Each row is a point on a landscape with many valleys, with its height.
From any point a ball rolls to the lowest of the 2 points nearest to it. It stops when none of these is lower. Distance is the straight distance between rows; heights are no part of it.
Fomas h=761: [ 17.5   0.0  -3.3 -13.7 -41.1   9.2  37.8  25.2  26.0  -8.7  -4.4 -11.3
 -29.3   4.4  -2.3  22.8  14.2   3.3  -5.4  13.6  -4.9]
buse h=606: [-24.2   8.2   5.0  -0.3 -22.6  23.0  -2.7 -38.6  45.8  10.9  21.5 -14.2
 -11.4  14.4 -23.4  -3.7  -1.2 -23.1  14.7  -3.3  12.6]
Zesig h=485: [ 22.0  -5.4  -9.9 -17.2 -16.7 -20.1  -5.6  23.6   4.9  -5.5 -12.5  -3.5
 -42.3 -19.8  11.2  14.4 -13.4   5.8  -2.3  -1.8   7.5]
lun h=657: [-27.1  -5.9  16.6  -3.2  -7.3 -16.5 -28.2  -3.0   1.2  47.6   6.4   3.4
  12.0 -16.0  37.2  15.0   5.0 -25.5   1.7 -14.3  12.4]
ket h=500: [-17.5   8.5   4.6 -30.8 -20.3 -26.3 -25.3  32.4 -31.7   9.4 -19.3   4.0
  37.2 -11.2  20.7 -13.4  -2.7 -11.1 -10.5   8.0  -7.5]
siseb h=543: [  2.1  -4.9  10.9  19.2  -8.3  26.0  36.8  -9.5  40.8   1.1  18.6 -25.5
  -4.2   4.8 -30.7   4.5  11.1  -0.2 -11.1  10.2  -7.4]
kun h=559: [-22.0 -11.8   1.5  14.1   8.4 -12.6 -48.6 -25.5 -14.2   4.3  13.6  12.8
  -6.8 -19.4  26.4  -0.4 -32.7   4.4   6.3 -28.6  16.8]
Tibo h=700: [-28.5  -7.5   5.5 -12.6 -14.1  -3.8 -34.5  21.2 -20.8 -18.4   3.3 -15.8
  28.3 -18.7 -33.8 -41.5  -9.0 -22.8 -22.6   3.8  -4.9]
Rida h=577: [-28.8  -4.3   6.6  -8.1 -31.0   4.7 -36.6  -5.4  17.7  12.0  16.0  -3.0
  -5.1 -16.4  12.2 -16.3 -16.3 -19.1  -9.2 -14.8   9.7]
nalab h=685: [ -2.9  14.0  11.0   5.1  28.9   0.7   2.0   3.1 -21.7   7.0   3.6  11.1
  54.3   3.8   4.8 -13.3  13.4   0.5   2.2  15.2  -0.4]
pupo h=587: [-13.8  -7.2   9.4  16.3  -9.6  22.6  -7.1 -19.4  32.2  12.3  26.8 -20.5
   3.9  -6.5 -16.7 -11.0  -1.3 -11.3  -5.4 -12.9  11.7]
Lomur h=624: [-14.6 -29.4  36.3   6.9   1.6 -34.3   5.8  15.7 -14.2   4.2   3.7  -9.5
   6.0 -10.9  -5.6  24.9   0.0 -29.1  -7.3  16.8  -1.5]
nebe h=389: [ -1.3 -13.9 -22.2   5.1  36.4  -3.4  10.3 -46.2 -13.5 -14.6  14.8  15.9
   4.7  39.7   2.9   5.4 -11.6   4.5  20.5  -3.0  -3.8]
nivof h=783: [ 10.7  28.3 -12.5 -18.9 -46.9  23.7   7.7  17.7  26.9  -9.5  -8.7  -4.9
  -7.1   6.8  -1.0 -16.9   9.1   2.5   1.3  12.7  -4.4]
diri h=655: [ -3.9  -1.3 -12.4   2.2  -7.3  22.7 -25.5 -18.5  26.2 -28.9  25.3 -14.1
   1.5  -6.3 -19.4 -48.0 -11.3  -4.3  -8.5  -6.7  -5.6]
tabe h=608: [ -3.1   3.5   6.2  -2.0 -23.4  20.1 -10.5   8.8  15.7   4.3  13.3 -16.2
   5.0 -20.6 -17.0 -22.4   5.4  -6.8 -19.1  -4.8   8.2]
nisu h=654: [ 32.0  11.9   9.7  11.0  28.5   1.8  28.1  36.6 -22.0 -10.4 -25.1   0.7
  25.0 -20.7 -10.1 -13.5  35.8  30.5 -17.0  15.2 -15.4]
nor h=507: [  8.6 -17.3 -16.7  23.0  34.9   7.3  11.7 -39.1  10.9 -21.1  19.9 -15.2
   5.5  27.8 -22.8 -14.9  -5.5   6.3   8.2  -6.9  -3.9]
fev h=195: [-12.1  25.6  -5.1  -0.9  -1.8  -2.0   7.3 -13.5 -13.2  19.3 -22.2  29.2
 -25.9  31.9  13.4  22.1  -9.8  21.9  19.2 -14.3  25.1]
beg h=357: [-12.8  14.3  16.0   8.7   6.6   6.3 -29.8   3.7  -0.3  46.2  -1.0  11.0
   4.0 -37.5  14.9  16.7   0.5   0.4   7.0 -25.3  32.2]
gov h=698: [ -6.6   3.3  20.0  -4.9 -11.5  -4.2 -21.0  32.6  -0.6  29.7   2.4  -6.7
  -0.2 -50.6   8.1  -1.7   1.6 -11.9 -15.1 -19.8  17.2]
vofe h=282: [  0.7  16.7   3.6  -5.8  -5.9  -0.8   7.4   6.6  11.1  45.7  -4.9   3.1
  -4.5  -8.7  19.0  27.3   9.7 -10.4   9.6  -8.2  16.5]
tipa h=476: [ -1.0 -12.9  18.1  30.8  22.7  19.3   0.1  -7.7  18.5 -13.7  24.3 -21.2
   5.9 -15.9 -29.4 -32.6  12.0  -8.2 -29.5  -3.5  -5.1]
rikek h=599: [-17.8 -29.9   6.0 -18.7   3.3 -39.5 -24.8  -1.4 -11.5   0.5  12.1  -0.1
  -8.8 -14.3  10.5  10.2 -12.1 -28.3   2.4  -1.6  -5.5]
sir h=750: [  7.3 -13.8  10.9  -0.7 -18.5   4.1  23.9  26.4  20.4  -5.7   4.8 -24.3
 -27.2 -14.0 -11.9  17.8  11.6  -5.5 -15.7  18.5  -9.8]
Bapov h=773: [ 26.6  31.9 -16.7 -18.0 -42.2  17.5  30.2  21.5  29.1  -4.9 -21.8  -0.7
 -33.9  -2.7   6.5   8.5  19.3  10.5   6.0   4.6   1.5]
Mobon h=460: [-11.0   9.6   3.4  17.6  29.1  16.7 -11.1 -32.3   1.2  23.3   7.9   4.9
  12.9   9.2  -8.2  -5.4  -2.8  -2.0  11.8 -11.2  14.7]
koli h=563: [  3.5   4.1  10.4   9.8 -19.5  30.2  22.7 -11.9  44.9  18.7  11.2 -23.4
 -22.7  -7.4 -29.7   6.6  14.8  -5.7   3.1 -10.0  13.4]
babog h=471: [ 12.1   5.2 -16.3   4.8  -1.2   4.0   4.8  -1.2   2.8 -18.2  -3.2  -2.9
  -8.1 -10.7   3.3  -9.1  -7.2  14.4   2.3  -8.2   4.2]
mot h=672: [ -7.2 -32.1   9.4 -20.9 -19.8 -24.9   4.6  33.6  -9.6  -5.7   4.1  -5.5
 -15.8   0.0 -14.1  34.0 -10.8 -35.0  -3.6  20.8  -9.6]
Faban h=601: [  4.2  41.3   1.2   7.7 -10.5  34.5  13.0  -4.8  22.0  20.5 -11.6  -5.1
 -14.3   1.4 -14.5   3.5  12.4   7.4  14.1  -2.9  16.1]
Dube h=682: [ 20.7 -36.6  13.7  17.0  22.7 -23.4  18.1   5.0   5.4  -3.4   8.2  -8.5
 -26.4 -18.4   0.5  16.0  -5.0  -7.4 -12.1   1.7  -0.1]
lome h=579: [-17.4 -27.2  -7.1  -5.7   0.6 -24.9 -35.2 -13.8  -0.2  -8.1  15.4  -0.7
 -14.9 -10.5  16.0 -10.8 -30.3 -10.9   7.2 -17.2  -3.4]
far h=441: [ 21.3 -14.7 -23.3   2.8   9.6  -0.6  10.5  -6.0   6.0 -30.0  -5.7   0.6
 -35.4  -0.4   3.9  11.7 -11.1  22.5   6.2  -5.7  -4.0]
Ludef h=675: [-31.9 -20.3  33.6   6.4  -1.9  -8.5 -20.3   1.1   7.2  35.7  11.5  -0.9
  20.9 -21.1   8.7   4.3   1.9 -33.4 -13.5  -6.8   9.1]
Zol h=381: [-27.4   1.5 -15.9 -33.6 -25.2 -12.8 -23.7 -24.6   9.1  22.4   0.4  19.9
   4.8  21.9  37.9   9.4  -7.2 -14.4  19.9  -3.1  -0.9]
bav h=670: [ 23.5 -10.3   7.2  25.7  43.8 -24.9  16.1  24.7 -38.3  -6.4 -17.9  13.8
  17.5 -17.1  19.6  12.1   8.7   7.4   2.2   6.5   0.1]
kage h=482: [-27.1   8.5  -9.3   7.3   1.1  13.4 -29.3 -40.1  -4.8  20.3   6.0   9.0
  -2.2  11.5  13.4  -7.3 -14.9   1.4  20.3 -18.4  20.3]
Disa h=308: [-10.4  52.1 -11.1  -9.2 -18.1  35.8 -26.5 -10.3   7.5   0.1  -6.6  -2.1
   5.7  -9.3  -9.0 -33.9   1.5  10.8  19.1 -15.6   8.8]
Puroz h=538: [ 15.1 -20.9 -13.0  24.9  31.8   6.7  21.1 -34.6  19.3 -22.4   9.9  -4.1
 -31.0   2.4 -19.3   3.7  -4.9   8.8   3.2 -10.0  -0.9]
lebi h=217: [ 17.2  38.7 -10.2  -9.5  -9.5  16.7  16.6  27.6  -0.8  14.6 -23.2   3.4
  -0.4  -6.0  10.9   1.8  15.4  17.1   2.7   5.5   5.9]
fimo h=160: [ 20.8  51.6 -18.1  -2.5  -6.0  34.4  21.5  27.4   6.9 -14.9 -39.3   4.7
  -9.1  -3.9 -10.7  -9.3  30.5  30.8   5.3   7.2   1.6]
kuz h=535: [  2.4 -13.0  -8.1  -0.9  21.8 -14.6  14.3 -24.4 -15.7  -4.7  15.9   7.7
  40.2  40.8  13.7 -14.5   3.9 -10.9   3.5  10.0 -18.3]
lis h=272: [  3.8  51.2 -12.0  -6.3 -26.4  38.7 -11.8  12.6  17.7 -17.5 -16.6  -7.3
   5.1 -11.5 -21.1 -35.7  20.8  16.2  -1.3  -3.0   4.2]
fiva h=584: [ -2.0  34.1   6.3   4.0 -18.4  35.0   0.9  -7.4  41.1   9.1  -4.9 -17.8
 -21.3  -9.7 -28.3 -20.2  20.3  -4.0  10.5 -10.7   1.2]
gegaf h=634: [ -7.7 -32.5  37.3  12.9  14.7 -22.2  21.9   0.5   0.7  31.3  13.7   4.9
  13.3 -12.7   9.3  33.1   8.0 -23.9   1.0   9.5  -1.8]
Zupo h=324: [ -6.6  33.4   6.9 -11.3  -4.9  11.2 -12.7  14.6  -0.9  56.1 -17.1  21.4
   8.7 -25.0  33.2  25.9   5.6   3.1  12.8 -13.6  31.5]
Padez h=691: [-21.0   0.0  11.5  -8.9   0.7 -13.1 -48.9  20.3 -27.4 -23.0  -3.0  -2.6
  26.0 -34.2  -9.0 -40.5 -18.1  -6.7 -14.7  -8.9   0.2]
tevef h=404: [  8.1  16.4  -9.0 -19.7  -5.6  -6.0  -5.9  20.7 -13.8  -8.7 -10.2   3.0
  32.9  12.5  20.4 -11.9   6.3  10.7  -1.6   5.6  -7.8]
ziro h=105: [  2.1  35.0  -6.7  20.7  18.3  13.8  15.3 -19.7 -13.7  -3.0 -19.8  15.6
 -25.0  35.1 -14.3   3.6  -5.7  36.5  14.5  -7.5  11.1]
nes h=585: [ 19.0  -1.2 -16.7  27.9  15.7  13.9  -1.2  -8.3   2.3 -42.9 -17.9 -15.3
 -30.3 -11.4  -8.0 -19.0   2.9  42.0  -2.1  -5.1   1.9]
Zoko h=156: [  9.9  11.7 -17.6  32.9  21.9  -5.4  19.1 -17.6 -21.9  -4.0 -13.8  25.4
 -21.8  24.1   4.7  20.5  -9.1  33.0   9.9 -12.8  22.1]
zom h=524: [-13.7  -1.7   0.1 -12.3   1.1 -37.3 -36.9  21.5 -40.5  -6.5 -18.9   9.0
  19.4 -20.1  16.7  -8.7 -11.1  -4.6   2.2  -6.2  -7.4]
segu h=560: [ -9.2   3.2  -0.4   7.2 -16.2   3.8 -30.7   0.2  10.9   9.0   6.4  -0.1
 -21.2 -34.9   9.8 -10.2 -15.8   2.0   0.5 -29.4  21.8]
ruriv h=220: [  8.8  55.4 -18.1  -8.0 -14.8  37.9  18.6  21.2  27.1 -15.8 -19.9 -16.3
  -0.4  -5.2 -27.4 -26.9  42.3  22.2  -3.7  14.5  -9.2]
gugor h=674: [  0.5  -2.8  21.8  -1.6 -10.9   9.5  43.0   2.1  19.4  33.2   9.2  -2.4
  34.7  38.1  -6.8  30.2  20.8 -12.1  12.3  12.2 -13.0]
Dom h=662: [ 34.1   8.1  11.7  15.1  37.3 -16.5  30.9  43.0 -22.7  -0.2 -23.2   5.8
  10.5 -27.3   7.8   9.2  20.6  10.0 -14.5  17.6  -6.0]
Laku h=595: [-35.2 -12.8  20.0 -16.1 -38.3  17.8 -27.7  10.1  14.7   2.8  22.4  -9.7
   5.4  -8.8  -8.2 -12.8 -14.2 -23.3 -20.9   9.3  -3.4]
gusu h=561: [  4.1 -22.1 -13.8  -8.6  22.0 -40.8 -13.6  -4.6 -41.7 -25.7  -4.9  19.2
  17.0  20.9  20.9   3.5 -19.9  -2.2  10.5   7.4 -22.9]
Basat h=508: [  6.1  -7.0 -22.4 -14.9   9.2   2.3  12.7 -25.8  -1.8 -30.8  11.5   1.2
  28.8  47.1  -4.9 -19.8  -2.9   0.0   1.9   9.6 -17.4]
labev h=625: [ 20.5  -1.2  -0.7  11.7   1.6  18.0  20.1  33.1   5.0 -23.8 -12.9 -27.6
 -14.0 -25.4 -24.7 -30.7  31.1  28.3 -32.6  21.1  -9.1]
bon h=631: [-29.3 -47.6   9.8 -20.9 -24.3 -12.9   3.0 -15.0  16.4 -10.4  25.0  -6.6
  -4.7  27.7  -1.9  25.8 -13.0 -25.5  -5.0  17.1 -27.8]
rubi h=686: [-27.9 -10.3  28.7   6.6  -6.0  -1.8 -29.7   9.1  -2.5  19.3  11.2 -10.5
   9.3 -48.8  -4.3 -16.7  -3.1 -31.9 -24.3 -10.5  12.7]
zoput h=639: [ -7.2 -11.4  -5.7  -2.0 -29.4  11.0  -1.1  -7.9  18.0 -23.0  22.6 -16.8
   1.2  15.2 -17.0 -28.9  -7.8  -9.4 -11.2  10.2  -3.6]
pok h=157: [-10.1  37.2 -10.8   6.7  -1.7  20.3  -8.3 -31.3  -9.8   0.5 -17.1  24.4
 -28.8  38.6   2.4   2.9 -12.2  22.5  33.7 -22.4  13.2]
Duv h=503: [-20.7  14.3 -26.7  -2.6 -14.3   9.5 -32.7 -33.3  -8.4 -12.8  -6.8  16.9
 -14.0  21.1  20.2 -10.2 -24.4  14.1  24.3 -21.1   9.8]
sut h=429: [ -8.5   2.5 -20.7 -25.9 -12.0 -22.1 -25.4 -15.9 -10.8  18.7 -10.7  28.1
 -22.2   9.5  43.7  30.3 -12.1  -3.1  16.3  -7.8   4.9]
vonu h=623: [ -1.1   3.5 -16.8  -7.4 -20.6  16.2  12.7 -24.6  32.2 -11.5  12.9  -8.4
  -2.0  23.2 -16.0 -12.1  -0.6 -10.2   7.1  -2.6   3.9]
Mizi h=251: [  9.7 -12.0  -9.2 -13.8  20.6 -29.1   9.3  -8.4 -25.3  10.3  -6.0  27.2
  -0.7  11.3  36.2  36.5  -4.8  -4.5  13.8   4.4  -6.2]
debo h=521: [  4.5  23.8 -31.7 -10.4 -19.4  14.8  -9.0 -25.6  -6.6 -36.9 -17.2  15.1
 -28.1  25.5  18.2  -9.6 -16.6  17.7  26.9 -17.0   9.0]
Dutag h=641: [ 24.1   1.0   0.1  35.6  43.9  26.0  26.5  -6.5   8.8  -1.8 -11.2 -13.5
 -10.1  -6.9 -27.9 -10.9  21.1  35.9  -8.0  -0.7   7.2]
Sefa h=415: [-31.4   4.3 -10.0 -29.3 -44.1   0.6  -7.5 -22.8  26.0  25.7   6.9   6.0
  19.4  35.6  22.6   8.8   1.7 -26.1  10.3  -0.5  -3.4]
sava h=459: [  3.7  25.9 -19.0  10.4   5.5   1.0 -17.8   5.6 -36.6 -34.6 -15.0  21.3
  15.4  17.0  14.0 -16.4  -5.4  35.7  -2.5   3.5   5.1]
Gako h=720: [-40.0 -28.6  22.5 -16.2 -16.6  13.4   0.8  30.7 -14.2  -0.2  16.7 -17.3
  15.2 -13.9 -25.7   6.6 -12.7 -31.2 -12.3  32.0 -35.4]
nugu h=542: [ -3.1  -7.5   5.3  24.6  19.4   2.7 -28.5 -22.4   5.4   7.5   8.8   3.9
 -14.2 -26.8  11.4   4.3 -17.3   7.2   1.7 -27.0  22.5]
Vif h=360: [ 15.0 -10.3 -10.6 -23.8  -7.8 -15.0  10.7   8.5  -7.6 -12.0   1.0   0.5
  11.7  19.3  15.2  -5.4  -8.6  -4.6  -0.6  12.5 -23.5]
gef h=710: [-31.5 -13.9  14.8 -15.0 -22.6  -5.8 -22.0  27.6 -20.9  -5.6   2.1 -17.0
  21.5 -14.6 -24.5  -6.3  -9.6 -35.0 -19.1  18.2 -10.7]
Zosu h=495: [ 22.7  -0.5  -4.2  12.4  13.1 -11.4  -1.0  23.7 -12.8 -17.0 -20.7  -0.4
  -4.1 -27.2   8.5  -5.7  -0.4  16.5 -14.6  -2.8  -3.0]
mosi h=644: [  6.8 -24.2  23.9   3.9  -9.5  -8.2  28.8   6.0  13.6  13.2  14.3   3.8
   0.7   2.5  -4.3  32.6  13.4 -20.8  -0.8   8.0  -3.6]
kobi h=628: [ -8.3  14.3  13.5  -6.2 -30.2   9.1  -6.9  17.5  10.6  22.3   5.4  -2.4
  15.8  -5.1   4.4   2.8   7.7  -9.8 -13.6   4.4   2.9]
veki h=705: [ -8.8 -18.1   3.1  -1.7  21.2 -11.7  22.4 -37.9  10.5  31.1  13.6  11.2
   1.2  27.6   8.2  41.5   5.6 -17.5  11.4 -10.2  14.0]
katir h=238: [ -0.3  19.9  -4.5  -8.9   0.1   0.0  -9.5  -7.7   1.1  34.1  -6.9  14.3
 -23.6  -3.8  14.1  24.7  -6.8  12.0  18.5 -19.3  25.5]
meni h=301: [  4.2  -3.4 -21.5 -20.7   3.1 -20.5  -5.9 -13.5 -19.2   1.6  -0.7  24.8
   8.4  34.8  31.6  14.5  -5.8   2.9   9.1   2.9  -7.9]
funer h=475: [ 14.2  -5.4 -23.9   1.2  16.3  10.4  27.1  -9.6   9.7 -35.2  11.2 -15.1
  30.5  33.0 -26.7 -35.3  14.9  12.8  -5.6  17.6 -20.9]
gifeb h=652: [ -8.2   3.9  20.4 -11.5 -21.8   5.5  13.7   4.6  17.1  22.6   9.4  -8.9
  37.8  16.1   2.8  16.8  21.1 -11.6   1.9   1.2  -7.7]
mur h=387: [  5.0  22.5  14.0  23.1  20.1  12.5  -8.4   5.2   9.8  49.6  -4.5   1.0
 -15.2 -37.1  -0.1  23.0   7.0  15.0   5.9 -22.1  30.6]
Nid h=544: [ -8.5 -19.7  -4.0  -5.4  15.8 -50.6 -34.1  12.4 -39.5 -24.0 -12.2  10.3
   9.5  -1.5   8.5   9.1 -26.7 -12.3   9.7   0.2  -3.0]
pem h=619: [-19.1 -18.5   1.7 -23.2  -3.1 -44.7 -36.6  16.7 -12.0  15.9 -15.5   8.7
  -3.6 -14.4  27.1  21.8  -5.3 -21.8   3.4  -5.8  -2.9]
fod h=443: [ -3.8  39.3  -1.4 -17.6  -4.0   9.7 -18.8  24.7 -24.5  17.1 -14.6  14.1
  53.7   0.0  21.7 -11.6  15.3   8.6  -2.0   3.0  -0.6]
Ped h=502: [ 13.6  18.9 -29.7  -7.8 -10.1  17.5  16.5 -21.1   5.6 -31.9 -10.1   8.4
 -22.4  34.1  -3.1 -11.7  -5.9  19.8  21.9  -1.0  -7.6]
sig h=397: [ -7.4 -11.3   1.3 -15.6 -15.6 -18.3  -6.2   7.9 -20.1 -10.8   9.9  -2.3
  24.6  10.5  -1.4 -18.9  -2.4 -15.8 -12.9   7.7 -24.1]
Luken h=680: [ -4.7  12.8  -1.8 -10.2 -14.5  -6.3 -36.9  19.1 -16.7 -36.3  -8.4  -7.8
  15.4 -17.3  -1.5 -42.4 -18.3  12.1 -15.8  -4.7 -12.2]
fet h=607: [ 27.6  -2.2  -5.1  13.0   7.0  13.0   0.2  19.8   0.5 -37.5 -17.4 -27.3
 -27.6 -29.9 -14.2 -29.5  11.3  43.9 -17.7   6.6  -8.9]
giti h=504: [ 14.2 -25.2  -0.7  -3.3   7.0 -28.8 -12.4  29.6   2.2  -2.9  -4.7  -5.8
 -48.0 -41.0   1.0  23.3 -12.2   0.7 -10.7  -9.9   9.9]
Lol h=438: [ -6.2  10.7   3.4  37.3  48.3   8.0  -1.6 -43.3 -21.7  15.0   9.3  16.0
   5.5  13.7 -17.7   0.7 -12.9  20.6   4.7 -13.3  13.8]
dep h=642: [ 21.5   9.0  11.6   8.4   9.2  10.1  24.5  44.1  -0.8 -10.9 -13.4 -22.1
  25.9 -20.8 -15.8 -25.0  36.1  18.9 -31.6  21.1 -15.1]
Leke h=669: [ -1.2   8.2 -13.2  -8.0 -21.5  14.2 -34.8  -2.9   3.7 -27.8   1.1  -2.6
  -3.3 -13.6  -6.7 -45.5 -19.6  14.6  -3.4 -11.2  -4.9]
pemo h=458: [ -7.1 -15.8  29.2  33.5  14.7   7.6 -11.3  12.8  13.9   0.1  11.8 -21.8
  -5.3 -44.7 -25.7 -25.6   4.9  -8.9 -32.9   5.0   8.6]
bule h=201: [ 20.7  -6.4  -7.8   9.1  39.7 -12.6  18.8  -5.2 -20.3   2.8  -7.6  25.7
 -14.5  15.6  16.6  33.6  -6.8  17.7  12.5  -3.9  10.3]
zub h=439: [  3.4  12.7  -6.1   4.0  13.8  11.4  26.6 -46.9  19.2  -3.2  11.4  -9.7
 -12.0  48.2 -34.6  -6.9  -2.5   4.1  23.4   2.9 -10.2]
doki h=651: [ -0.1 -27.5  -0.8 -20.8 -26.1 -18.0   3.5  -2.4  15.1  -4.0  14.1   2.3
 -17.8  17.8   8.9  19.3 -10.8 -17.6   0.0   5.1  -8.9]
lalid h=497: [ -2.9 -16.8  17.0  13.5  10.5  23.0  16.7  -7.6  18.3 -18.5  32.8 -12.1
  26.9  14.5 -33.3 -27.6  14.1  -5.2 -18.9  10.8  -9.6]
kuluv h=690: [-10.0  -4.8  18.7  -1.2   4.2  -8.8  20.2 -27.1   9.7  36.5  10.1   6.8
  27.5  39.5  12.9  38.2  16.9 -20.1  18.2   5.1  -6.1]
Tapek h=522: [  5.5 -16.1   9.9   7.9  10.3 -20.0 -29.5   9.5  -6.9  12.4   0.0   9.3
 -29.8 -50.1  15.7  19.6 -16.0   0.1   1.9 -24.2  14.2]
Tolo h=730: [-15.2 -23.7  30.6  -1.6 -15.7   1.4  10.0  40.2  -6.2   0.9  10.4 -16.7
   3.3 -26.6 -27.1  14.2  -5.9 -18.5 -23.5  23.5  -9.9]
kad h=269: [  9.5  36.9 -18.3 -21.1 -21.2  13.5  16.2  18.3  -6.0  17.2 -19.9  24.5
   9.4  28.7  20.2  16.7  14.7   9.7  18.4   9.2   2.1]
tagut h=349: [  0.1   5.5 -23.2  -8.0   1.3   7.1   4.2 -29.6  -9.5  -2.1  -0.8  19.1
   8.2  43.1  12.7  -1.1  -9.5   6.6  24.3   5.2   5.3]
nos h=445: [ 19.8 -17.4  -1.9   7.8  10.0  -6.1  15.1  -1.6  -5.0 -27.2  14.8 -10.1
  18.9   7.7 -14.3 -21.3   3.1   5.0 -15.0  14.8 -21.2]
pedif h=398: [  5.3   7.0 -15.3 -10.2  12.0  -1.2  35.3 -39.1   8.2   8.3   9.3   6.1
 -12.4  50.1 -10.6  24.6  -6.7   1.6  18.4   4.9  -0.7]
Gan h=673: [ 34.3 -21.4  -7.3  21.9  31.6 -20.2  27.9   5.1  -6.1 -12.0 -11.1  -6.5
 -23.6 -11.7   1.5  13.8   3.4  16.2 -14.0   8.0  -6.1]
bet h=564: [ 17.5  -8.1 -12.5  30.7  15.0  20.3  -2.7 -24.5  20.6 -20.5  -0.2 -12.0
 -44.1 -14.9 -13.1 -10.4  -7.1  25.6  -5.3 -16.2   8.0]
mani h=614: [ -2.4 -25.6  24.0   6.1  21.3 -46.4 -10.5   8.6 -29.0   4.2  -1.3   1.2
   7.5 -23.2   5.0   3.3 -14.1 -23.5   1.4   8.4   2.0]
mago h=424: [  2.7 -20.2  12.3   0.7   3.0 -18.2  17.7  21.5 -13.0 -22.1   9.1  -9.9
  16.7  13.6 -22.2 -14.8   5.7 -20.3 -14.9  27.5 -27.2]
Kefo h=419: [  3.9 -15.0  -5.3  33.8  46.5   2.1   2.7 -24.1 -24.5  -7.0  12.0  16.5
  21.0  21.4  -0.1   1.4  -5.3  11.3  13.9  -8.8   4.9]
tuv h=370: [-35.9  17.5  -3.2 -16.5 -33.7  16.7 -21.8 -34.1  27.3  25.0   3.3   2.7
  -4.6  17.3  11.9  -4.4   2.8 -23.4  23.6 -11.1   6.2]
Mepud h=554: [ 14.6 -28.3  -7.5  -5.4  27.1 -36.4  16.1 -20.6 -20.0 -13.8   2.0  11.1
  19.9  29.8  13.4   4.3  -4.6 -12.7  12.3  14.7 -21.8]
Mon h=659: [ 32.0 -12.1  -2.6  30.9  44.1   1.7  26.6   8.8 -14.1 -17.4 -21.2 -11.7
 -16.2 -21.8 -10.3  -7.1  20.3  37.9 -18.6   3.3   1.5]
pubi h=405: [ 24.7  -9.3 -24.5 -13.8  -1.0 -20.1   2.8  13.2  -9.0 -31.6 -10.8  -3.7
 -20.3  11.9   7.3   6.0 -14.9  14.3   2.7   0.1 -23.6]
Som h=477: [ 11.5  -2.1 -11.0   9.9  26.2  -7.7  -8.9   9.4 -32.8 -34.7  -9.4  13.3
  15.9  -3.4  14.1  -7.8  -5.5  25.0  -9.4   7.8 -10.9]
panu h=356: [ 21.8  -2.8 -12.7  -6.4  12.6  -5.8  51.5 -11.5   3.3   9.6  -0.1   1.6
  -1.9  38.1  -0.2  32.5   8.8  -1.0   9.5  10.0  -1.2]
goki h=739: [  0.1  -7.5  25.9   7.3 -14.9  15.4  12.9  32.2  10.5   1.1   0.5 -20.1
  -7.4 -36.9 -21.7  -5.1  10.7  -8.2 -37.6  10.4  -5.9]
fofu h=420: [  5.4   5.9  19.3  24.0  11.7  10.3 -12.6   9.7  22.5  22.8   2.4  -8.0
 -18.2 -50.7  -9.5   1.2   4.5   1.1 -16.0 -19.9  22.8]
bil h=461: [ 12.8  -2.5 -18.2 -24.1 -10.7 -23.5 -13.2   5.6  -2.5   4.3 -11.4  11.3
 -20.4  -1.9  24.9  19.5 -19.5   5.1  14.5  -8.2   2.5]
nur h=638: [ -6.4  -7.3  10.0 -17.2  -3.5 -30.7 -13.5   1.9  -2.1  33.3  -4.6  14.4
  -1.0 -16.7  38.4  36.4  -1.0 -25.4   5.1  -1.4   6.7]
Renut h=442: [ -0.7 -22.9  27.0  25.8  -0.9   1.5  -2.7  19.4  15.9   8.6  12.6 -17.4
 -26.0 -57.6 -16.4  -1.6  -4.5 -11.6 -29.0 -12.7  17.6]
meb h=437: [ 11.1  31.0 -17.8  -6.0   3.7   3.9  -2.8   7.0 -35.4  -4.3 -20.0  23.2
  22.1  22.4  19.0   2.6   5.2  22.2   5.3   2.1   7.1]
pigor h=612: [-32.9 -36.3  20.6 -15.7 -22.5  -4.6  -9.8  -3.7  -0.3   1.7  26.1  -7.5
  -1.5   3.5  -7.7  -1.4 -14.9 -28.9 -10.8  12.0 -14.8]
Katev h=519: [  0.3 -12.6   4.0  13.3 -11.8  28.0  40.0 -14.8  30.2 -15.7  24.2 -22.1
  12.8  39.7 -30.0 -18.9  18.9  -9.0  -9.6  18.1 -15.8]
nuf h=473: [ 10.0   6.5 -27.1  12.6  16.8  22.6  12.0 -40.3   5.9 -25.8   3.0   0.0
 -13.6  37.1 -22.9 -21.5  -4.3  23.4  20.1  -4.0  -2.6]
mer h=658: [-13.8 -30.9  23.8 -17.1 -23.1  -3.8  15.0  19.4  -0.1  11.7  16.3   0.4
   2.5   2.4  -1.0  40.9   0.1 -24.9  -2.6  24.9 -24.9]
pimok h=676: [ 22.3   3.6   8.2   1.2  31.4  -6.8  10.8  19.0 -31.8  11.9 -19.6  15.3
  34.4   0.6  19.2   3.1  13.8  -2.9   2.2   8.0  -3.0]
zepo h=474: [ -5.8  22.1   8.4 -20.9  -7.8  -6.6 -19.2  32.1 -32.6  -1.4  -7.6   0.3
  52.5 -13.9   8.8 -34.6   9.3  -5.9 -17.8  14.0  -8.5]
Tok h=314: [ 17.8   6.1 -13.3 -15.5   0.7   0.4  30.7   3.6 -10.7  15.2 -10.9  10.4
  18.5  30.5  14.1  20.2   9.6  -0.5  14.8  11.5  -4.5]
gutel h=339: [-17.5  39.3 -12.8  -8.4 -27.7  28.1 -24.8 -23.2  18.6   8.1  -2.9  10.1
 -12.5   5.1   3.0 -15.6  -7.5  -4.9  31.5 -25.2  13.1]
Zigul h=683: [ 17.0 -32.5  11.1 -17.9 -10.5 -38.1   9.4  26.4   4.3  -5.6  -3.6  -2.5
 -34.4 -14.4  -7.8  49.0  -2.6 -17.7  -9.3   4.9  -4.9]
zesir h=620: [  7.2  24.1   2.3  24.7  23.1  18.9  20.3  -9.8  11.7  15.4  -4.5  -6.8
  -7.1  -0.7 -18.3  -1.4   7.7  23.1   5.3   1.8  12.9]

For each start below, name the point where the ball stops.
Mepud: Vif
goki: pupo
Mon: ziro
Lol: ziro
mot: nugu
tipa: ziro
rubi: nugu

Call two points neighbours if one is among the 2 nearest of the other. Go from one point of each pair to the other, from neighbour to neighbour, staying as low as possible. Name the highest point that can't be avoided.
Zol and pupo: veki
Zol and ziro: debo
fimo and Zol: Sefa
